A landscape with many valleys, sampled at points; each row gives a point and its height.
A ball rolls from a point to the lowest of its 5 nearest points, and stops where none of them is lower. Distance is the straight distance between rows; heights are no part of it.
riv: [ 69  67 167  88 186 101 132 107 126 125 137  75 162]  (h 85.7)
Mogis: [100  84 143  33 178  81 148 128 111 163 132 126 173]  (h 82.3)
naf: [109  97 143  56 156  67 137 130 112 174 135 114 173]  (h 75.2)
Mas: [115 120 134 160 132  85  69 141 132  81 124 118 152]  (h 56.4)
Zol: [152 138 127  77  96 121 157 131 136 180 136 159 140]  (h 35.5)
gid: [170 121 152 104 102 157 160 131 163 182 125 174 129]  (h 28.3)
gub: [172 144 132 101  97 141 167 139 133 186 125 179 132]  (h 30.9)
Rav: [ 79  79 161 132 150  88  83 125 126  97 128  93 151]  (h 40.5)
bepad: [110  76 141  34 146 106 157 112 133 153 129 124 156]  (h 86.1)
nazut: [ 94 100 136 134 133  97  76 117 128  87 127  94 149]  (h 49.1)
suv: [105 107 142  74 143  59 135 130 120 180 142 102 171]  (h 63.1)
Foses: [144 179  74 163 162 165 139 143  89  90 113 148  72]  (h 2.6)
likud: [149 127 140 168 117 212 156 119 144 133 118 140  82]  (h 37.0)
Fom: [148  83 149  57 102 136 139 136 153 168 113 187 141]  (h 35.0)
Saf: [ 95  80 169  72 197  55 145 143 106 169 138 112 184]  (h 83.4)
mubus: [158 177 106 174 156 102  85 158 122  77 117 137 143]  (h 73.0)
kido: [103 119 120 124 109 131 111  98 132 110 139  93 132]  (h 28.9)
Pepof: [148 156 107 159 141 107  76 144 135  68 117 135 151]  (h 78.0)
goze: [141 175  79 163 143 167 127 130 102  77 115 146  87]  (h 41.1)
tul: [156 135 127  77  88 118 152 142 123 183 130 193 137]  (h 45.2)
Rak: [ 98 115 158 168 125  73  79 148 124  99 131 111 149]  (h 67.6)
mizir: [ 92 112 144 147 128  94  86 125 125 108 136  89 150]  (h 43.6)
gapem: [153 153 125 142 105 172 179 120 135 169 133 135 101]  (h 18.9)
tiz: [147 137 108 173 140 216 137 132 128  83 112 164  71]  (h 56.8)
korab: [139 141  93 175 165 200 150 149 105  94 105 163  45]  (h 41.6)
Ren: [ 84  97 173 165 128  63  95 150 117 126 141  95 149]  (h 55.0)
pado: [146 153 138 180 139  72  87 182 139  82 120 151 150]  (h 64.1)
Pepad: [121 126 147 169 130  73  71 163 135  83 121 133 150]  (h 64.2)
Mebom: [118 117 110 130 101 155 111  96 140  94 132 108 119]  (h 37.3)
guk: [146 132 124 109  94 144 158 110 145 160 144 121 124]  (h 23.8)
Kopif: [138 158  93 165 144 190 145 134 103  93 116 149  65]  (h 46.6)
mudib: [131 171  87 168 140 174 148 126  94 104 123 137  74]  (h 35.1)
rusov: [ 87  91 165 128 139  68 117 130 120 160 145  78 158]  (h 39.9)
nufa: [132 100 130  53 106 117 153 120 146 170 132 147 147]  (h 36.8)
Kote: [130 128 121 141  95 184 139 102 143 112 127 121  98]  (h 40.1)
tugu: [143 149  91 138 129 135  85 122 137  61 116 127 142]  (h 79.5)
Bidef: [ 91  98 138 106 130 106 112 103 136 124 136  76 144]  (h 32.1)
Vore: [ 76  82 164 130 146  80 102 127 126 121 137  80 152]  (h 9.7)
rasuk: [129 155  83 165 179 181 152 156  87 108 102 158  33]  (h 13.1)
ruvi: [141 117 141 147 145  75  70 166 160  63 114 141 162]  (h 59.1)
Lom: [144 140 127 141 101 183 165 116 143 154 135 130 102]  (h 21.6)
sib: [136 145 115 171 124 202 156 122 122 116 124 141  74]  (h 46.4)
tel: [125 142 118 127  98 134 145 106 132 149 144  99 124]  (h 25.6)
nol: [136 185  81 168 149 143 121 133  88  91 122 133  99]  (h 35.8)
ganak: [129 152 107 150 105 166 136 107 121 112 137 118 106]  (h 40.0)
vov: [109 123 141 108 124  72 131 120 127 170 152  86 162]  (h 40.6)
Tubud: [135  96 133  83  98 147 156 108 163 158 131 131 129]  (h 28.6)
Bara: [168 102 160  98 103 148 114 154 142 176 103 216 151]  (h 30.2)
met: [127 158 124 185 126  93  80 142 111  96 130 120 143]  (h 75.0)
vezaz: [118  97 139 131 148  85  61 144 152  56 112 126 160]  (h 56.0)
Mefo: [130 172 112 150 110 141 148 110 111 143 145 106 112]  (h 31.2)
bedo: [100 126 149 161 124  79  96 129 116 131 144  91 150]  (h 39.8)
feg: [155 107 146  69  95 136 147 133 154 178 122 181 138]  (h 30.8)
Rok: [181 121 156 121 114 175 157 139 166 176 118 168 129]  (h 28.1)
sigi: [133 173 108 161 118 161 160 115 110 136 137 119  92]  (h 26.1)
Garom: [163 163 132 152 124 173 189 137 121 180 125 148  82]  (h 17.6)
kap: [126 120 124 112  90 154 152 101 147 151 136 112 120]  (h 25.3)
febel: [109 141 127 154 111  99 104 116 118 122 142  89 143]  (h 33.9)
nel: [109 111 132  96 124  93 132 106 135 163 146  83 155]  (h 35.4)
Kaber: [ 84  77 151  61 170 106 146 103 134 141 132  82 157]  (h 85.1)
lun: [169 119 148  89  95 139 138 146 141 179 116 205 136]  (h 29.5)
zozu: [133 162 114 171 136 101  77 142 118  82 124 129 145]  (h 78.1)
bis: [134 167  97 167 131 126  97 129 108  84 127 126 130]  (h 73.5)
Tamu: [101 107 124 126 131 113  71 116 140  71 119 102 149]  (h 51.6)
tagu: [159 124 148 136 103 184 165 123 164 165 124 145 112]  (h 24.1)
saz: [150 145 122 111  95 140 170 118 137 174 141 131 124]  (h 22.3)
gugit: [146 172  90 158 139 144 103 128 111  70 122 132 119]  (h 63.4)
Sos: [150 160  84 150 131 176 117 121 123  63 115 153 100]  (h 64.9)
salad: [127 120 123  64 114  80 144 123 126 176 140 124 158]  (h 13.4)
Daka: [143 153 123 168 130 193 176 128 119 150 126 135  70]  (h 20.2)
letiz: [144 165 118 161 131 178 185 126 114 158 129 133  73]  (h 11.0)
nakif: [ 85  76 159  65 182  86 148 113 126 147 136  87 169]  (h 84.3)

Where does a ball stop that starts at each point below?
guk | letiz
Saf | salad
Rok | letiz
Zol | letiz
likud | letiz
Pepof | Vore

Two balls start at each pair of points below. Name the first point that both come to, or write never.
ganak, tugu | never
mizir, Mebom | gapem
nakif, kap | never
Kaber, Tamu | Vore
